Each row is a point on a landscape with many peaks, with its height.
From any point a climber takes the steepest step (rise divided by distance) to one of its 4 nearest points. It stops when none of these is higher. Distance is the straight distance between rows; heights are no part of it.
vura: 157 118 116 122 146 100 105 153 127 117 217 145 123 137 104 153  60 189 202 106  86 122 123 132 113 160 113 131 138 133  64 148 113  81 117 115  96 126  86 157 143 117 157 113 114 134 141 132 114 152 158 117  92 102 113 104 112 189  height 52.0
lini: 165 119 116 120 144  98 103 151 127  99 202 139 127 132  99 155  72 181 193  98  92 114 129 129 101 155 126 137 135 138  68 141  88  66 124  94 114 135  94 143 126 117 136 117 114 133 134 127 118 151 162 115  85 108 112 120 120 191  height 57.1
nul:  85 168 137 107 139 124 128 111 120 135 127 117 136 141 100 128 142 143 107 140 146 138 161 136 116  94 132 121 144 101 156 131 105 134 149 150 160 161 128  83 165 111 101 101 142 123  92 125 129 103 117  64 110 158 124 173 141 135  height 61.5
Tusu: 104 168 151 113 131 128 115 132 127 142 105 108 153 151 116 120 163 133 100 147 158 128 144 148 127  88 134 127 149  91 161 118 104 140 126 135 175 168 127  97 145 115 105 111 156  96  93 141 119 114 126  66 118 175 139 170 140 122  height 50.4
megug: 141  93  99 155 147 106 128 122 138 132 204 142  90 131 144 145  77 158 180 106  90 129 128 130 121 176 133 144 115 158  71 135 118 119 132 132  67  96 100 183 117 135 145 107 111 153 143 119 117 156 150 126 112  85 113  93 133 175  height 56.4
Ralup: 138 120 125 118 143 111 114 147 128 113 169 132 112 114 119 138  95 167 161 112  88 130 146 122 135 127 141 141 136 123  87 157 129  80 121 124 121 131 106 118 113 124 139 120 108 145 138 123 122 132 126 139 109 106 115 135 135 141  height 64.9
Mede: 110 120 162 150 102 172 148 132 138 139  42 117 163 128 163  94 164  58  58 137 176 116  86 136 152 105 148 106 136 119 205  89 158 175 117 112 152 123 150 117 137 115 130 132 164 148 134 147 119 107 111 160 185 159 144 165 112  77  height 27.0
nuna: 132 122 125 120 140 109 135 117 106 135 132 140 111 124 122 128 129 122 123 128 130 136 113 132 131 133 137 125 100 150 111 126 135 124 135 154 110 101 113 133 136 138 138 140 121 131 117 138 141 143 136 150 142 108 125 120 145 150  height 70.5
ruzu: 139 129 120 122 133 104 115 136 131 100 151 133 112 101 102 146 107 159 168 112  92 126 156 118 131 109 134 135 128 111  92 153 124  94 137 121 130 144 112 110 107 120 118 109 119 124 118 134 117 126 121 122 111 113 116 143 134 151  height 69.6
pida: 118 115 160 149 107 170 147 115 134 149  49 121 158 121 163 102 160  77  71 143 166 116  80 157 150  97 126 114 134 121 199  81 162 178 105 128 151 126 142 124 132 120 127 128 155 139 147 150 125 118 103 163 192 165 162 155 104  82  height 38.5
Detib: 153 116 117 119 150 110 108 145 132 125 200 140 118 130 109 162  67 170 176 101  90 112 150 126 110 149 137 144 139 138  76 144 104  79 113 101  98 130  90 134 128 127 140 126 110 139 142 118 123 144 148 128  93 100 110 121 127 187  height 62.1
zev: 138 130 127 116 129 126 141 126 109 141 119 133 113 133 141 123 135 111 115 147 136 140 105 133 127 126 131 127  94 143 116 116 136 120 129 124 115 105 116 135 137 145 126 150 133 116 128 138 141 141 124 137 148 115 135 122 144 120  height 68.0
Fela:  85 136 149 132  93 162 152 121 134 158  47 111 157 142 134 100 177  74  61 152 185 112 139 119 148 108 124 137 152 112 166 117 145 173 116 142 171 155 169  94 125 116 131 125 161 110 100 114 130 113 118 132 142 153 141 179 124  70  height 72.9
voku: 117 125 128 135 110 171 169 113 131 144  88 136 147 115 142  99 144  97 117 147 170 116  90 138 136  97 128 128 125 134 179 114 162 161 124 142 148 104 145 121 152 119 136 145 144 140 132 134 125 111 109 143 163 146 138 133 114  88  height 64.2
bam: 139  55 151 141 118 145 146 135 121 156 105 146 106 140 166 120 133  62 108 149 150 124  71 131 161 186 148 121 119 189 177  92 178 151 104 149  99 101 129 146 103 149 145 170 149 142 133 147 114 138 135 212 209 117 174  92 130  74  height 50.2
miz:  88 159 144 100 133 117 128 110 147 137 110 126 132 137 109 132 135 157 118 138 120 133 151 137 123 107 123 125 130  91 157 143 107 141 136 123 159 155 124 106 151 105 110 113 130 117 101 131 133 105 113  75 121 142 110 151 138 125  height 64.7
butin:  96 158 154 111 124 116 110 116 142 146 106 108 140 138 113 123 151 147 111 146 146 119 141 142 138 111 128 131 149  96 157 137 109 142 114 140 164 160 129 122 151 103 106 115 138 105 106 131 134 122 112  99 133 163 138 160 127 112  height 66.1
siba: 103 127 149 136  97 177 170 122 140 140  69 102 149 131 130 117 158  86  74 146 180 106 123 127 140  97 135 129 139 136 171 106 145 170 124 135 144 135 166 112 134 112 126 125 160 115 106 110 122 123 114 146 161 162 144 163 122  79  height 69.9
savop: 160 125 120 118 137  99  98 149 129  85 214 137 124 134  99 159  75 181 188 102  92 121 126 127  96 149 125 134 130 136  59 142  77  60 136 105 116 134  96 136 124 125 128 105 107 122 128 120 111 159 159  90  78 110 111 122 120 198  height 52.6
nosa: 140 144 132 120 134 120 135 128 113 126 130 113 114 123 129 139 130 124 106 135 126 139 121 128 118 122 137 132 106 135 118 128 126 125 126 134 123 106 114 126 140 137 133 151 138 119 132 125 144 137 127 140 145 111 125 131 137 133  height 53.9
Lenuz: 116 175 116 143 144 100 107 125 126 103 157  83 150 164  90 173 132 161 136 127 115 122 189 115  68  89 109 152 143  86  83 160 102 118 145 117 133 166 120  87 160 122 108  80 121 100 125  95 140  99 120  52  65 133  84 129 131 177  height 63.4
kag: 141 106 105 138 152 110 116 135 125 141 207 142  97 135 139 155  76 163 166 114  87 130 144 136 123 162 128 145 123 159  76 141 115 116 117 115  76 110  88 165 125 127 143 106 114 149 142 111 134 148 156 136 112  96 113 105 126 174  height 61.9
Ririg: 133  65 141 153 119 144 137 144 118 149 123 152 100 123 167 116 130  77 121 140 135 131  77 122 166 178 152 100 128 178 168 111 158 156 109 172  99  89 128 166 108 140 153 169 150 140 143 153 110 132 146 210 187 110 169  76 122  72  height 47.0
sivu: 117 112 109 136 145 117 113 140 119 130 174 149 107 128 149 135 101 138 132 123  86 139 134 129 138 155 139 134 124 140  85 149 135 110 122 128  86 108 112 140 113 135 134 136 101 158 132 113 125 143 130 138 116  99 114 127 126 149  height 74.1
gedin: 137  97 117 120 135 107 115 111 118 139 142 150  97 111 140 106 102 116 135 110 130 121 117 122 145 162 140 102 107 150 112 124 126 115 141 135  99  99 123 157 119 151 123 138 102 163 126 145 124 157 131 137 133 119 116 101 145 127  height 71.4
siful: 132 118 119 124 132 114 129 119 116 143 140 150  99 122 138 122 123 115 130 125 140 131 115 128 139 147 135 109 100 151 115 115 126 121 145 142 111 103 122 157 124 154 132 133 114 149 123 149 137 156 133 142 147 114 116 114 148 126  height 71.2
zifor: 113 174 114 150 144 112 111 130 123 100 148  96 155 156 102 163 132 153 129 135 108 137 180 115  75  96 110 149 140  89  90 161 102 115 157 117 141 157 123  92 156 119 102  75 121 103 123  97 141 107 127  53  72 139  98 128 130 177  height 57.3
Debi: 148 121 112 126 145  80  95 142 137 103 222 151 122 137 112 144  49 194 206 120  80 125 118 142 101 173 107 127 131 149  54 160 101  70 124 114 102 129  82 163 141 121 151 107 114 145 147 122 106 150 154  98  96  96 108 103 111 187  height 13.8
puve: 123 155 136 123 121 143 139 117 141 120 110 109 132 131 137 112 143 129 100 138 138 132 117 121 127 109 131 136 132 120 142 146 131 142 128 128 149 121 154 133 146 125 140 157 132 107 129 115 132 136 110 129 143 132 133 133 117  86  height 29.3
nuda:  82 143 160 121 107 155 139 129 142 175  68 106 168 152 121 108 188 101  77 152 173 103 158 127 135 105 121 152 164 102 176 124 133 158 102 142 179 154 152  97 139 117 125 131 155 105 105 134 141 119 129 108 118 163 130 165 125  99  height 67.1
zof: 160 101 130 112 127 153 130 146 110 141  95 153 113 111 154 107 138 104 129 126 148 129 111 128 149 130 125 110 131 155 152  89 148 151 109 128 115 114 131 173  99 145 136 156 136 138 149 148 131 129 135 167 152 145 159 109 123 100  height 60.1
rodo: 162 100 131 123 118 144 112 144 100 138 103 141 102  97 160 103 124 107 138 124 140 124 106 115 153 145 124 114 135 166 155  98 154 134 109 155 121 107 124 180  95 138 136 153 133 144 151 160 123 133 139 172 154 132 170  96 120  91  height 52.5
Ribo: 125 116 113 137 144 103 116 128 127 129 161 155 102 121 134 122 113 127 123 120 110 141 116 127 147 161 147 119 113 145  96 142 124 115 132 135 100 107 121 141 118 145 139 139  93 156 126 119 125 155 132 149 118 106 119 116 138 155  height 56.7
Vaba: 123 157 104 139 133 100 122 115 133 105 169 112 136 156 102 154 125 176 168 130 109 131 156 116  91 105  98 141 113  91  90 142 106  99 158 127 139 148 104  95 148 117  98  83 114 103 125 115 139 108 135  89  65 116 104 129 139 186  height 47.3
buraz: 146 122 115 120 150 117 109 149 126 122 188 140 108 121 125 150  77 167 154 110  86 122 154 127 120 145 141 148 134 134  74 153 115  81 118 104 107 124  98 124 112 131 142 128 108 143 138 119 134 137 148 138 100 101 109 123 122 159  height 63.2
mizaz: 102 186 131 149 144 101  93 124 127  99 155 106 163 155  86 171 125 154 127 121 114 127 195 118  85  92 108 146 161  86  90 184  96 113 127 112 145 168 137  78 161 114 103  80 116  96 105  95 150 103 114  48  64 145  81 139 123 165  height 69.3
vam:  90 137 152 131 106 156 151 124 147 174  74  97 161 143 120 120 181  99  69 152 177 101 149 127 136 105 120 141 155 120 165 116 135 165 111 142 172 148 165 101 137 114 130 130 151 101 108 118 142 121 132 120 133 160 137 157 119  88  height 70.8
pogip: 107 117 141 141 103 178 171 111 135 146  83 121 145 128 137 104 149  87 103 142 177 113  84 135 136  89 137 130 125 139 192 109 164 165 128 138 151 115 151 115 146 118 123 128 153 138 130 135 120 109 111 142 175 154 137 144 126  83  height 63.5
dap: 129 124 123 121 151 106 112 147 125 124 174 145 115 103 132 136  88 159 146 111  83 125 144 125 130 145 143 133 135 125  87 161 125  93 117 128 114 123 113 115 121 136 138 125 112 144 141 120 128 134 128 141 113 102 116 134 125 149  height 63.0
Mudu: 101 173 114 144 142 126 106 118 120 105 128 116 149 145  98 136 150 143 111 135 104 146 179 107  92  92 122 119 161  90 125 161 109 125 168 141 159 169 130  84 163 108 108  96 119 120 107  98 134 111 126  50  87 148 104 149 119 159  height 69.7
vamo: 155 107 125 120 128 135 115 131 105 144 107 157 101 110 158 103 127 102 146 134 148 131 113 133 146 130 124 104 110 153 128  95 139 133 123 136 109 109 129 180 113 150 127 142 126 140 137 158 128 144 117 149 147 132 148 103 134 104  height 70.3
Vavu: 155 128 120 106 144 119 110 145 132 107 185 141 118 121 108 157  78 167 181  95  93 112 157 113 116 136 134 142 140 122  89 143  88  67 134  98 118 142 105 117 112 130 128 121 103 136 134 125 131 134 145 119  88 106 103 126 123 181  height 58.5
gopas: 143 130 116 113 137 110 118 129 137 106 180 142 112 115 108 152  96 174 184  91 100 118 161 106 129 131 130 142 134 123  92 153  92  81 144 108 124 139 113 109 110 123 119 110 107 127 130 128 130 128 137 117  88 108  97 131 138 157  height 58.7
vupiv: 120 146 117 126 129 107 120 122 134 107 145 118 130 133 116 149 124 173 166 142 104 142 152 124 113 108 108 131 116  99  93 140 108 112 157 113 136 150 114  96 125 119  94  96 112  98 114 112 122 110 124  93  86 121 122 136 132 173  height 54.1
fifo: 100 120 149 143  92 179 162 125 139 142  46 112 158 139 138 102 167  69  58 135 191 118 111 127 140 104 137 116 150 128 173 110 140 171 128 133 150 141 174 104 127 119 131 128 159 121  99 118 117 112 109 137 165 158 138 173 123  70  height 70.0
sizo: 144 130 128 118 122 147 137 130 111 140 109 144 120 127 149 114 142 103 129 152 156 143 108 135 134 123 125 130  97 133 124 108 134 130 129 117 121  95 130 154 129 146 131 158 128 122 127 147 140 129 122 143 149 126 147 119 132 112  height 60.8
Sovo: 123 111 137 124 122 163 158 110 138 150  88 159 146 116 149 101 148  94 125 142 162 136  97 142 152 116 119 115 119 131 189 106 155 158 116 132 131 106 159 130 126 133 131 158 134 142 156 145 136 111 117 162 158 140 140 115 118  90  height 62.4
fip: 126 143 126 134 115 161 165 116 128 132 106 131 137 125 151 106 151 103 119 143 160 134  96 124 136  97 131 124 126 128 167 133 142 149 134 137 145  99 138 128 155 127 145 157 128 125 128 127 127 119 112 142 152 132 128 131 120  94  height 53.1
kavi:  97 151 117 131 139 129 118 123 141 118 112 122 143 141 113 133 140 154 130 138 101 150 157 126 106 100 124 118 141  98 132 140  96 124 162 111 149 158 125  89 147 119 106 113 127 117 114 110 117 101 119  64  86 130 116 135 132 168  height 58.9
tir: 145 131 125 114 140 113 116 138 133 111 177 137 109 109 112 143  92 163 171 104 100 121 162 115 142 126 135 145 136 123  94 154 113  80 134 112 125 137 114 120 117 125 128 116 115 131 133 132 125 129 130 125  96 108 106 131 127 155  height 64.3
gifov: 137  96  98 141 145 111 117 132 131 130 155 145  96 120 149 126 109 120 142 107 104 128 118 126 140 176 143 115 109 158  99 125 121 118 137 124  84 107 122 169 110 148 126 141  91 171 130 130 111 171 129 135 123 100 117 108 140 152  height 58.3
koso: 167  74 111 142 133 118 107 134 139 133 143 143 100 113 133 132  86 129 146 110 108 139 107 121 134 188 133 107 111 155 116 113 118 115 128 120  93 105 117 183 107 148 122 151 103 183 145 128  91 167 125 138 137 105 131  89 126 147  height 70.7
Vev:  92 152 149 122 116 129 121 129 139 168  89 107 160 144 115 113 182 132  95 152 164 116 141 145 139 100 128 137 155  91 167 121 113 154 103 139 164 154 132 111 147 114 120 126 152 100 111 136 130 133 129 107 125 172 151 152 133 111  height 66.0
kovo: 139 142 131 119 121 131 144 128 116 132 114 115 118 124 135 134 137 118 104 142 141 148 118 122 119 119 132 140 105 134 125 127 127 128 139 119 123 103 120 127 142 139 139 157 136 112 126 128 140 131 120 131 152 114 129 121 144 117  height 42.8
Zas: 139  97  97 153 142 121 115 134 135 137 160 140  88 122 154 135  91 133 152 119 105 139 111 129 134 173 142 126 113 161  92 123 111 120 126 123  80  98 113 174 107 148 129 126  97 164 128 113 100 161 130 134 123  94 118 103 134 158  height 41.9
ruz: 147 122 126 115 127 127 129 116 104 141 123 150 102 119 143 115 128 106 130 134 147 136 115 140 146 129 124 115  97 154 118 109 137 125 134 136 111  99 125 165 127 145 129 142 122 129 123 151 135 149 132 141 153 132 132 115 143 122  height 71.1
fufi: 136 112 137 115 121 157 156 117 133 145  87 152 137 114 163 107 147  90 118 116 147 126 105 135 160 141 122 119 124 148 180  93 175 165 107 133 132 118 175 141  93 147 141 151 146 155 167 144 140 115 124 180 174 136 148 107 119  75  height 61.6
faza: 123 173 102 141 128  99 122 123 111 104 161  94 149 154 101 160 133 165 152 137 110 133 182 120  72  99 110 144 117  92  92 148 108 110 158 117 132 153 108  86 156 121 106  78 109 104 125 105 138 104 127  76  63 122 102 124 132 187  height 48.1
fada: 133 128 127 120 145  98 116 142 112 109 145 125 117 112 103 130 123 154 135 123  94 130 137 133 124 122 142 139 122 129 105 151 141 109 130 155 125 120 102 123 119 120 140 138 122 135 131 123 124 145 127 142 127 101 120 130 141 151  height 55.1
soro: 149  93 120 127 127 121 112 126 124 144 138 143  87 102 147 115  99 118 144 106 127 122 117 115 141 176 141  86 110 157 139 115 130 120 129 126 104 102 126 178 112 155 122 157 110 185 135 149 120 156 127 147 137 116 131  99 135 124  height 72.4
mumap:  92 138 145 134  96 167 152 125 130 147  40 116 169 148 130  79 187  66  45 156 189 111 130 119 147 114 131 111 143 109 176 105 151 177 121 147 165 156 180 101 132 125 135 133 154 108  82 117 124 111 118 138 154 159 134 198 122  52  height 71.9
lil: 100 151 111 146 126 123 113 126 136 115 134 108 141 142 114 150 128 154 136 141  98 142 159 116 100  97 115 129 130  91 103 139 102 119 162 108 143 149 116  92 144 119  92 102 117 110 117 103 125  97 116  62  77 120 125 134 133 180  height 50.8
bevug: 158  93 133 111 134 157 128 141 110 140  95 146 120 102 158 105 146  95 127 124 136 127 109 131 155 147 132 123 141 157 168  84 155 156 103 147 113 118 133 170  90 142 147 163 148 145 144 143 126 129 137 185 154 132 178  92 127  94  height 58.8
Filin: 129 103  99 145 145 112 113 142 123 140 189 143  96 132 154 153  86 147 153 122  91 137 140 141 126 166 139 148 123 145  73 135 121 114 121 125  80 105 102 153 116 133 131 116 106 148 139 105 125 145 138 131 104  94 123 115 127 172  height 59.4
Tusat: 136 111 106 135 157 112 111 139 122 134 199 144 105 131 141 156  80 151 155 113  88 134 146 133 124 160 133 150 132 155  72 142 115  97 114 110  84 113 107 138 123 127 145 125 113 147 143 118 129 144 140 145 102  98 107 126 125 174  height 62.6
Kepub: 109 159 134 122 118 137 133 111 138 131 106 101 138 130 120 117 154 134  99 144 140 126 125 125 137 104 118 126 139 117 152 139 126 156 116 143 159 142 147 141 156 116 143 138 134  99 117 116 132 140 120 127 130 157 134 145 124  81  height 65.0
vog: 128 131 127 117 132 102 122 138 130 101 135 128 124 107 103 142 120 166 162 122  92 134 150 128 123 101 134 132 126 111  98 149 132 110 130 130 131 145 115 116 106 115 119 121 118 123 127 122 120 130 122 123 121 120 123 138 136 155  height 65.1
Selu: 149 115 113 136 142  93 109 150 129 123 220 151 118 132 125 151  61 179 182 110  81 134 133 138 114 170 120 124 130 154  62 154 118  97 115 116  86 122  77 168 139 123 161 111 118 152 153 126 119 153 167 118  97  97 112 109 111 181  height 59.7
Kifi: 163  96 127 111 120 136 107 134 110 150 120 138  90 106 161 108 100 101 141 116 135 126 108 114 160 149 125 103 122 164 136 105 141 127 127 144 118 100 120 186 101 145 141 139 125 161 147 166 122 142 126 163 145 125 151  95 128  87  height 62.7
vebav: 108 161 142 114 124 114 125 119 150 130 108 107 124 123 116 134 145 149 106 134 123 135 148 134 130 114 121 132 134 113 145 154 116 147 117 122 149 150 149 126 148 114 122 137 130 116 128 123 140 121 111 117 138 144 121 141 125  97  height 61.7
Dum: 155  64 150 143 122 146 160 138 131 149  79 138 123 131 183 108 139  51  87 158 156 132  66 134 164 185 159 122 127 160 174  84 188 156 114 127 123 106 157 135  99 160 146 176 150 150 136 161 110 132 124 212 216 118 161 105 126  48  height 44.3
big: 120 147 136 110 121 120 137 129 136 123 121  97 125 119 120 136 135 137  94 127 118 142 142 125 121 116 129 152 116 117 127 148 126 137 122 117 136 130 138 130 138 123 128 153 131 116 130 119 141 123 113 131 152 131 121 133 137 108  height 34.3
Tof: 100 145 129 121 128 117 121 119 155 120 107 126 134 116 103 147 136 163 138 133 102 144 152 136 126 117 118 124 121 103 130 147 112 127 138 108 141 152 127 110 129 106 107 123 126 110 117 114 123 102 121  88 110 136 127 139 130 168  height 55.8
lefe: 150 106 141 111 127 159 140 132 124 140  86 151 130 106 160 108 149  96 123 121 144 128 114 139 150 143 132 117 129 156 170  83 162 154 102 133 116 111 153 159  85 152 143 160 151 150 160 141 134 119 125 174 168 131 163  91 124  90  height 61.1
Miliz: 126 175  94 146 149  77 108 128 127  85 179 112 135 160  78 149 136 172 170 115 104 132 163 120  73 121 101 141 108  92  90 168 107  86 154 134 129 146 102  88 160 119 116  82 104 101 130 112 148 105 142  78  53 118  91 121 125 196  height 39.5
vif: 155  90 134 123 112 143 106 134  99 145 116 139  93 107 160 101 107 104 131 122 128 132 100 114 157 167 133 111 135 167 146 107 146 133 100 154 119 102 113 178 101 146 137 153 134 149 156 158 118 134 130 179 155 123 165  90 119  82  height 50.3
nolot: 123 113 157 125 114 163 152 109 143 143  79 148 143 110 161  95 152  88 101 122 156 129  82 147 164 127 113 123 126 137 182  89 180 175 121 148 145 115 167 145 110 137 137 130 136 140 165 159 133 114 115 170 190 149 150 133 118  66  height 61.3
Tesam: 134 151 126 113 128 131 145 129 128 130 117 104 127 122 133 126 134 116  92 140 136 143 127 125 128 118 137 140 117 125 129 141 131 137 125 121 130 111 136 131 138 136 137 168 136 108 137 121 139 126 117 127 147 119 130 131 137  98  height 4.0
ribik:  96 149 151 120 117 129 126 117 141 154  91 102 161 147 115 117 170 129  95 150 161 116 135 133 140  99 121 136 148 100 164 132 122 160 103 143 163 154 142 121 148 112 128 133 149  96 113 124 128 142 124 119 128 174 145 151 120 105  height 67.9
Menok: 117 120 156 142 105 171 156 116 138 155  61 127 149 114 159  95 158  85  92 146 168 120  81 155 157 104 121 116 130 127 189  85 172 175 111 139 152 115 146 127 129 123 124 119 150 143 149 151 120 116 111 158 192 153 154 148 108  73  height 52.7
zoguv: 108 122 150 150 102 172 159 133 125 140  34 118 166 139 147  85 170  63  49 132 199 113 101 129 156 101 143  94 150 111 210  97 154 180 124 121 157 141 157 106 142 116 144 135 168 138 102 136 121 113 101 143 180 160 136 184 118  60  height 61.2
voke: 130 151  91 132 136  79  99 137 133  83 202 137 121 145  98 143 126 180 180 105  95 140 147 119  90 148 106 131 109 114  81 150  70  68 155  96 124 147 109 100 122 125 121  93  86 104 125 104 147 134 155  82  60 109  98 130 118 200  height 49.8
vol: 124 160 100 138 138  84 117 115 128  93 193 122 124 150  99 147 144 175 178 111 105 136 161 112  91 131  90 140 108  96  95 151  97  86 158 120 136 146 101  96 143 117 109  95  98 103 122 115 143 118 144  94  52 108 101 125 132 188  height 48.0
Lom: 146  81 146 116 131 159 140 136 120 149  97 133 117 115 158 118 130  76 108 126 143 129  84 125 157 178 150 134 132 168 177  87 167 152 102 152 114 105 142 150  93 150 143 164 152 141 143 150 124 120 141 199 188 117 168  95 136  78  height 59.9
kave: 138 103 166 129 112 145 153 111 141 136  72 134 142 107 174  96 148  71  85 118 132 120  69 134 171 144 134 126 139 125 184  88 194 182 124 155 141 117 171 152 105 148 141 137 142 135 143 165 127 119 118 195 200 142 167 121 124  48  height 60.2
mesar: 156  47 151 157 123 141 152 150 131 169 101 156  99 134 187 115 141  52 113 144 153 127  72 146 171 181 155  94 105 201 163  89 170 173 111 138 114  96 133 169 106 148 139 156 137 160 139 167 111 146 138 223 221 115 165  95 125  37  height 42.6
lemep: 104 187 133 143 144  95  92 122 124 103 162 101 164 164  74 175 125 164 141 120 112 114 190 133  75  91 109 154 144  82  80 178  92 112 120 115 135 171 131  91 153 118 104  80 113  93 108  97 150 109 121  44  63 147  73 133 128 194  height 69.0
pera: 145  71 142 122 119 149 132 141 107 148 105 143 108 122 159 113 126  81 116 128 127 118  91 117 163 174 143 126 130 177 178  95 162 156  94 161 113 103 123 159 100 139 143 166 150 140 141 151 117 134 142 200 173 123 177  89 127  85  height 58.0
rafar: 104 122 144 133 101 182 173 113 137 146  84 110 147 129 133 111 147  92  98 144 179 115 100 133 133  95 135 121 128 138 178 109 152 164 127 145 143 120 148 115 151 112 129 134 152 124 124 123 121 123 115 146 161 155 135 148 128  85  height 66.7
tiriz: 139 100 155 110 119 162 147 120 131 139  79 138 137 110 165 107 146  87 100 116 142 125  96 138 154 157 130 132 132 153 179  88 180 166 114 148 121 110 172 146  81 158 142 150 146 144 155 157 133 112 124 186 177 134 161 102 128  64  height 61.4
pufov: 110 128 156 145 100 170 162 117 128 143  23 125 172 142 128  76 177  64  54 135 189 103 114 114 158 112 147  95 147 108 194  99 164 180 129 135 163 150 180 109 146 123 140 128 165 129  84 138 131 107 107 149 171 170 133 186 123  55  height 69.2
Fezo: 161 124 115 111 135  93  87 149 124  97 222 147 124 131 105 146  56 190 194 106  82 124 117 119  95 161 119 131 133 145  55 148  91  65 120 113 115 130  92 139 134 120 134 104  99 134 137 122 102 159 162  96  90  98 105 107 113 191  height 38.0
lis: 134 138 116 119 127 106 114 117 139 103 163 132 117 116 107 151 121 181 186 126 107 126 158 116 126 122 106 136 111 108  94 144 101  99 155 108 134 148 115 105 115 118 106  91 117 106 117 126 127 115 135 104  88 118 114 131 135 152  height 52.4
dezo: 147 115 132 114 122 156 140 130 118 141  89 159 122 107 159 101 146 102 132 143 162 147 114 134 149 119 121 116 115 138 150  91 150 137 118 117 113 106 147 152 108 145 132 162 133 136 140 143 140 123 127 153 146 135 162 105 122 102  height 43.2
bure: 120 185 113 152 149  91 106 131 124  95 171  87 154 160  80 180 123 160 140 118 115 121 183 117  58  96 110 158 139  84  80 178 101 113 143 116 125 162 121  96 153 124 102  79 120  99 126  99 145 106 123  60  65 138  80 127 134 189  height 63.7
feza: 146  85 151 120 124 155 152 130 136 147  85 131 128 118 172 112 135  65  91 131 139 128  79 130 161 179 150 133 137 161 178  78 180 163 111 143 121 108 160 137  90 156 141 169 148 152 143 158 125 113 127 199 193 120 169  95 129  54  height 57.4
lig: 163 128 106 119 139 105  99 143 136  92 204 135 123 130  95 155  94 174 185  91 102 123 138 118 101 152 123 133 131 124  72 139  65  69 145  89 123 144 106 126 112 127 128 112 105 116 128 114 127 149 154  93  71 115 106 121 118 202  height 50.7
Lokor: 106 168 107 148 137 121 115 124 123 106 138 101 140 150 106 155 129 147 114 137 104 147 179 106  84  88 115 132 167  88 105 164 108 115 154 118 143 163 133  89 154 114 111  90 113 115 123  92 128 110 121  54  73 139 100 142 126 171  height 58.4
ropa: 136 135 127 113 138 102 134 127 112 111 131 117 117 115 106 141 134 140 110 127 112 133 130 133 120 128 130 142 107 136 116 138 139 127 129 143 126 113 115 125 133 129 133 143 141 129 128 129 140 135 130 133 143 105 122 132 153 144  height 45.5
vomu: 140 141 127 118 123 145 138 123 119 132 109 132 131 116 148 112 139 109 106 152 148 150 101 135 128 114 130 133 115 132 136 124 130 130 130 114 127 100 141 135 141 141 129 164 131 111 125 131 136 125 116 139 147 123 135 123 132 107  height 12.2
goz: 128 180 106 146 141  73 103 130 122  75 179  94 148 167  69 161 122 181 163 115 108 118 172 136  66 106 108 152 128  81  86 176 105  98 135 133 124 165 112  97 153 119 118  86 113  98 113 108 144 107 121  64  58 145  86 122 130 201  height 49.9
Buno: 126 142 119 124 130 117 120 124 137 108 128 122 129 116 105 148 132 172 165 148  95 140 144 134 125 108 124 123 120 106  94 139 115 109 152 114 127 151 113 107 106 104 100 105 125 101 115 121 122 113 122  96 111 129 125 139 131 166  height 58.6
nipud: 114 142 125 136 100 153 157 111 134 134  99 103 152 129 117 114 166 113 100 139 147 121 122 125 133 101 131 134 139 119 166 145 134 167 132 149 151 133 150 135 161 116 132 143 140 103 115 113 126 140 126 135 140 160 135 134 121  89  height 65.9
mif: 122 144 139 106 131 113 122 130 143 108 106 118 130 118  92 147 135 163 134 121 104 137 150 144 118 118 126 122 119 112 120 144 114 131 129 117 137 148 128 121 113 112 115 132 133 119 130 119 141 121 129 110 124 131 126 138 134 151  height 59.0
gome: 113 116 151 151  95 174 154 130 130 143  59 116 154 120 143  99 147  62  67 147 188 117  85 141 137  97 136 114 138 127 189  90 158 171 120 121 145 125 149 115 136 117 122 123 156 139 136 135 110 117 102 145 183 168 152 160 118  79  height 75.6
Tabi: 126 111 116 123 141 108 123 115 113 135 153 152 103 125 132 118 119 122 128 121 116 135 112 128 141 142 139 108 103 150 104 141 126 114 140 150 101  98 121 145 123 141 136 139 103 154 124 136 128 152 130 141 129 103 117 119 139 142  height 70.4
Diguz: 136 144 107 122 134 101 121 118 135  91 176 137 121 128 107 148 119 173 191 109 103 124 162 119 115 128 112 130 114 109  88 150  90  83 159 109 131 148 111 106 118 125 109  91 106 109 120 132 134 120 138 101  78 109 105 133 134 162  height 50.9
ter: 107 129 136 137 105 176 170 111 138 150  89  98 151 138 122 113 158  90  91 144 177 106 120 126 143  93 125 135 139 131 163 119 140 176 124 147 144 132 161 112 145 111 131 135 157 117 111 107 122 132 125 140 147 165 144 151 129  87  height 68.2
kegik:  90 162 124 126 137 134 122 115 132 120 117 123 134 138 108 134 135 147 122 131 107 140 163 128 102 103 127 115 140 101 147 140  98 128 155 123 157 155 128  88 151 107 107 116 130 120  95 114 127 100 127  62  91 140 120 149 136 155  height 62.5
boli: 130 146 129 113 136 107 139 126 127 118 116 102 118 113 106 145 131 140 107 126 113 132 137 132 117 122 134 139 113 129 122 136 136 128 125 131 125 129 126 125 126 120 139 148 137 118 136 118 141 137 128 135 144 121 125 130 140 145  height 43.3
kal: 134 137 124 131 118 161 151 129 131 138  98 146 136 124 150 102 149 102 116 143 160 144  98 127 142 109 127 125 119 130 156 120 139 141 128 112 133  95 145 130 143 136 137 167 132 125 135 126 128 128 115 144 144 129 140 127 127 102  height 27.3
Sizi: 140 142 103 125 141  92 106 123 127  83 195 143 124 135  99 145 121 177 183  92 101 133 148 119 107 144 107 131 120 105  83 143  71  71 156  95 124 141 113  97 115 123 126 100  98 103 127 115 147 136 148 100  58 106 109 128 125 186  height 50.1

Call two points neighbours if one is among the 4 nearest of the other. Go from one point of each pair to the other, from neighbour to neighbour, staying as high as possible. Name the lowest point that can't be avoided.
gome and mizaz => Lokor
soro and gome => zof
ruzu and Mudu => Ribo
ruzu and sivu => dap
Fela and gome => pogip
Mudu and Fela => kegik

For each start below, name the point where the climber stops.
ropa => soro
vomu => soro
savop => ruzu
Vaba => ruzu
